Each row is a point on a tangle of strands that fork, close into loops and nearly touch. The rows are in no order.
In the rows, zero is written as 128.
Points whose rows are less than 119 apart are linked; no others are. Some points are linked to none.
z972: [ 80 117 104 117 110 117 168  82 116 113 155  74  67 143  83 120  95 105
 125 124 108 123 165 155]
z51: [109 127 153 145 154 120 192 159 120 114  93 132 125 117 114 100 180 161
 168 125 159  81 115 110]
z819: [ 82 111 130 104  95 128 173 164 138  88 161 113  93 120 122 105 108 141
  94 112 105 101 153 138]
z806: [151 134 131 141 135 149  79 177 157 155 165 127 137 155 176 181 159 138
  60 158  92 120 116  96]
z745: [147 101 158 174 179 138  77  93 137 134  61 144 163 130 209 138 212 156
 175 164 178  89 103  90]
z951: [150 146 126 110 160 127 132 115 136 136 148  81 104 125 162 135 151 133
 152 187  96 148  90 104]
z331: [111 127 152 119 137 141 147 105 159  88 117 139 125 123 113  85 173 143
 139  79 150 195  98 135]
z669: [180 139 113 149  93 103 135 138  87 148 139 121 155 126 126 145 113 135
 184 136 112 145 119 122]
z288: [ 62 104 102 111  88 129 174  91 114  91 160 115  41 136  81 120 122  96
  92  72 125 129 145 163]
z894: [ 92 111 179 100 139 109 117 139 124 133 127 146 178 154 154 153 150 155
  86 143 141  53 160  89]
z133: [126 151  92 141 118 147 173 143 148  93 161 150  89 142  52 117 130 112
 116  76 122 146 131 159]
z243: [149 151 123 156 110 164 138 165 140 127 146  80  58 151  67 130  91  99
  89 101 103 123 163 140]
z521: [166 108  54 108 133 163 127 110 188 114 159 155 126  93 127 139 119 112
 167 121 118 167 117 132]
z444: [132  91 127 153 147 155  93 157 167 154 158 151 154 163 147 161 133 127
  79 110 122 152 109  98]
z361: [105 106 206 133 174 124  99 113 133 138  99 158 182 160 160 147 194 143
 128 148 148  91 135 101]
z618: [131 115 117  87 164 144 127 101 170 132 143 167 149 143 125 117  95 130
 104 134 110 149 134 100]
z479: [112 178 122  85 131  91 118 125  92 157 156 106 135 106 138 159 130 117
 142 187 121 110 127 148]
z468: [ 73 137 140  89 132  77 185 153  90 145 110 114  96 147 134 110 136 159
 179 160 164  34 112 153]
z292: [129 109  80 100 167 172 100 132 201 130 138 199 143 118 159 131 119 122
 120 113 134 168 113 129]
z53: [187 120  94 166 124 162 125 156  87 169 150 126 135 114 241 166 146 137
 163 130 116 109  87 116]
z509: [183 123  72 122 135 155  88 106 111 149 151 162 128  96 226 157  92 118
  98 147  70 148 108 125]
z556: [155 140 126 106 148 140  87  94 148 129 154  88  83 131 175 154 130 122
 134 162  87 204 113 112]
z786: [100 171 126  91 126  75 160 138  97 139 127 109 128 101 132 143 157 145
 195 184 147  78 119 158]
z225: [224 115 122 164 131 164  86 156 115 155 141 102 111 141 135 131  89 115
 120 135  41 133 150 118]
z303: [108 113 134 125 147 141 127 111 134 151 153 135 147 171 105 113  60 114
  74 118 130 143 156 111]
z777: [119 132 158 132 125 125 129 110 144  70  42 133 139  60 124  59 183 135
 176 123 145  90 133 154]
z461: [174 124 139 115 159 153 108 119  84 156 153 145 178 153 192 162 143 137
 137 143  81 130  91 110]
z160: [109 162 100 136 110 107 129 143 175 115 146 120  99 117 130 141  97 132
  80 152 153 152 145  87]
z422: [128 153 119  71  74  86  89 148 140 109 132 125 100 143 108 132  57 130
  86 129 100 145 158 140]
z536: [112  79 133 127 150 115 144  93 111 152 139  95 139 129  94 113  86 139
 124 155 114 143 156  97]
z37: [149 113 131 137  89 106 142 151  89 116 132 138 137 119  73 140 124 135
 145  97 127 139 135 135]
z541: [ 94 110 111 154 115  99 154  67 151  94 106 179 125  97  73 117 163 110
 188  82 130 162 142 195]
z434: [102  99 162 143 148 112 165 118  83 143 105 130 163 149 102 101 110 139
 132 128 151  98 145 102]
z478: [194 137 116 147 131 176 111 150 120 153 147  89  89 121 101 144 102  82
 137 154  46 107 170 160]
z167: [202 160 109 130  87 130  75 162 143 109 128 112 117 155 132 161 105 128
 105  95 116 160 113  77]
z506: [159 157 152 186 152 145 107 168 113 147  92 156 174 127 190 160 148 121
 170 146 170 106  97 128]
z962: [142 148 122 136 133 132 140 218 106 150 151  79  94 136 120 151 144 139
 146 159 100  90 102 136]
z625: [125 106 110 123 149 133 109  74 141 145 108 159 172  79 154 135 113 118
 146 165 165 170 137 116]
z690: [124 145 170 127 154 140 100  98 146  65  90 175 142 130 142  98 151 123
 185  92 156 180 117 161]
z52: [112 102 107 103  72 103 138 158  92 123 145 154 131  91  64 133 118 126
 113  95 111 101 162 170]
z900: [ 80  90 172 136 146 108 180  93  79 120  92 100 124 157 109  65 145 165
 127  94 148 101 126  90]
z633: [ 26  82 163 127 107 113 188  90  80 108  91 108 102 132 126  62 155 138
 126  99 143 116 129 151]
z711: [151 153 132 130 142 136 123 166 121 149 153 100 126 141 137 170 141 135
 112 160 117 110 102  91]
z169: [180 132  88 152 107 144 134 138  93 142 148 107 142 103 188 153 124 133
 204 154  86 137  85 129]
z520: [148 136 123  81 164 160 127 100 141 146 147  49  84  98 153 114 171 125
 158 187  66 120 118 139]
z68: [ 59 127 112 140  79 116 183 103  86  99 127 159  78 125  91 107 128 102
  91  68 168 129 148 161]
z431: [ 85 135 152 135 149  98 177 197 113 155 112 123  81 154 118 116 151 168
 162 141 183  71  88 116]
z830: [ 83 110 163 141 129 104 141 116 148 111 119 118 136 145 116 125 166 166
 119 104 156 186  97  91]
z101: [ 83 102 132 114 144 123 122  66 172 132  81 143 147  88 129  86 139 140
 115 141 185 169 136 121]
z577: [139 129 103  98 141 130 104 134 132  91 103 224 141 138  80 111 109 104
 131  72 142 134 150 178]
z187: [100  86 164 162 139 131 125 151 151 138 148 113 135 163 121 154 166 164
  99 118 134 146 120  65]
z453: [172 164  84 117 121 128  83 115 102 162 150 146 148 100 185 161  95  87
  88 175 109 153 104 159]
z599: [104 114 154 125 131 128 174 135 141  79  94 149 152  78 117  72 158 149
 138 110 129  78 149 126]
z269: [111 130 103  91  92 116 126 106 137  99 148 109  77 150  92 118  48 103
  88 124  89 107 180 146]
z741: [165 125 124  80 150 160 119 119 126 135 175  94 108 105 121 147 126 107
 141 172  56 117 158 146]
z369: [138 162 158 116 130 130 102  80 165  61  72 155 153  82 158  75 160 131
 198 124 152 138 110 147]
z88: [183 126  86 112 138 150  67 145 142 125  96 215 158 125 120 135  94  80
 136  81 178 151 128 168]
z467: [124 127 147 159 115 150 141 190 102 139 158  73  88 170  88 129 104 113
  67  89 151 100 130 120]
z226: [ 92 126 126 163  84 120 161 144  92 124 109 141 123 134  94 112  96 127
  71  87 180 115 154 131]
z721: [203 145 113 165 114 166 106 176  96 164 119 125 179 138 203 150 134 126
 140 111 139 118  91 135]
z420: [ 68 126 131 143 154 105 156  57 133 137 115 112 135 113  97  95 137 133
 143 131 194 177 122 144]
z814: [200 100 152 171 123 137  93 150 119 169 128  82 126 171 106 129  85 121
  69 122  81 125 162  95]
z382: [ 89 136 168 109 113 105 143 167  92 139 128 105 157 157 146 137  91 136
  79 146 137  58 139 119]
z340: [ 87 174 130 103 126 112 143 111 156  99 126 139 112 124 126 149 113 130
 102 126 189 153 124 117]
z135: [169 143  80 135 107 165 141 149 166 109 167 118  95 116  94 152 130 109
 150 109 108 146 119 137]
z643: [116 111 191 140 178 129  93 105 151 144  50 129 169 142 164  94 220 163
 160 160 155  58 117  94]
z414: [156 187 109 102 122 111 101 113  76 172 148 126 160 124 126 171 109  85
 128 170 125 145 117 178]
z718: [ 96 105 124 136 130 138 135 107 129  90 103 213 117 106  73  93 150  95
 146  69 130 147 159 194]
z235: [ 70 164 131 149 136  94 163 103 104 137 119 122 132 136  99 126 121 122
 164 151 156 149 132 153]
z90: [193 162 125 114  86 115  92 158 117 117 110 151 169 130 125 151 108 130
 107 102 155 115 115 111]
z832: [127 148 139 116 101 104 104 161 126 148 152  95 125 133 124 134  76 127
  84 161  83 135 151 131]
z336: [110 147 139  98 100 107 155 173  64 137 143  94 132 130 111 142  95 119
 122 146 128  25 146 151]
z973: [148 113 138 209 151 138  95 140 127 157  96 174 173 134 228 168 180 147
 163 159 166  90 114  94]
z23: [121  86 125 104 130 125 133  97 137 143 136  99 143  96  97 106 145 143
 150 141 117 159 112 121]
z848: [157 150  95 134 104 113 108 147 178 109 133 142 127 112 166 164 111 144
 114 133 144 164 112  73]
z623: [146 144 127 162 134 133 109 120 125 141 102 173 179 106 190 149 113 120
 148 148 154 149 121 113]
z562: [ 89 101 146 103 135 153 162 109 175  93 126 105 107 118 107  56 170 150
  93  83 121 142 110 120]
z923: [133 112 151 180 124 131 123 164 116 170 145  68 119 186 115 138  95 134
  58 129 124 102 149  82]
z367: [ 97  85 139  75 144 145 113  92 201 108 140 100 104 140 114  75 124 152
  83 107  83 160 132 105]
z224: [141 127 147  93 161 147 101  96 194 116 148  92  79 156 141 114 115 135
  95 141  83 183 153  99]
z941: [118 172 114 155 137 106 164  83 116 122 122 127 138 154 102 140 151 111
 219 125 146 158  97 178]
z107: [131  99  90  94 105  99 113 104 145 150 149 136 135  77 110 136 106 121
 137 162  90 152 146 140]
z498: [111 142 119 180 106 109 144 116 117 111 122 170 151 125  86 141 161 113
 209  91 120 139 128 197]
z515: [162 142 118 142  98 123 118 166 121 129 110 145 137 128  93 123 108 119
  63  90 185 117 132 124]

A tip is a point with one link. Name the tips that can be reached along the links from each point below, in the order of the rows.
z806 -> z243, z509, z962
z669 -> z52, z88, z336
z167 -> z340, z832
z292 -> z133, z633, z107

A fork is a point with three links, a tip a point with one. Leave the first point through the second and follow the links. Name the first fork or tip that comes.
z972, z288 -> z340
z690, z369 -> z509
z88, z577 -> z506
z509, z453 -> z331
z160, z848 -> z832
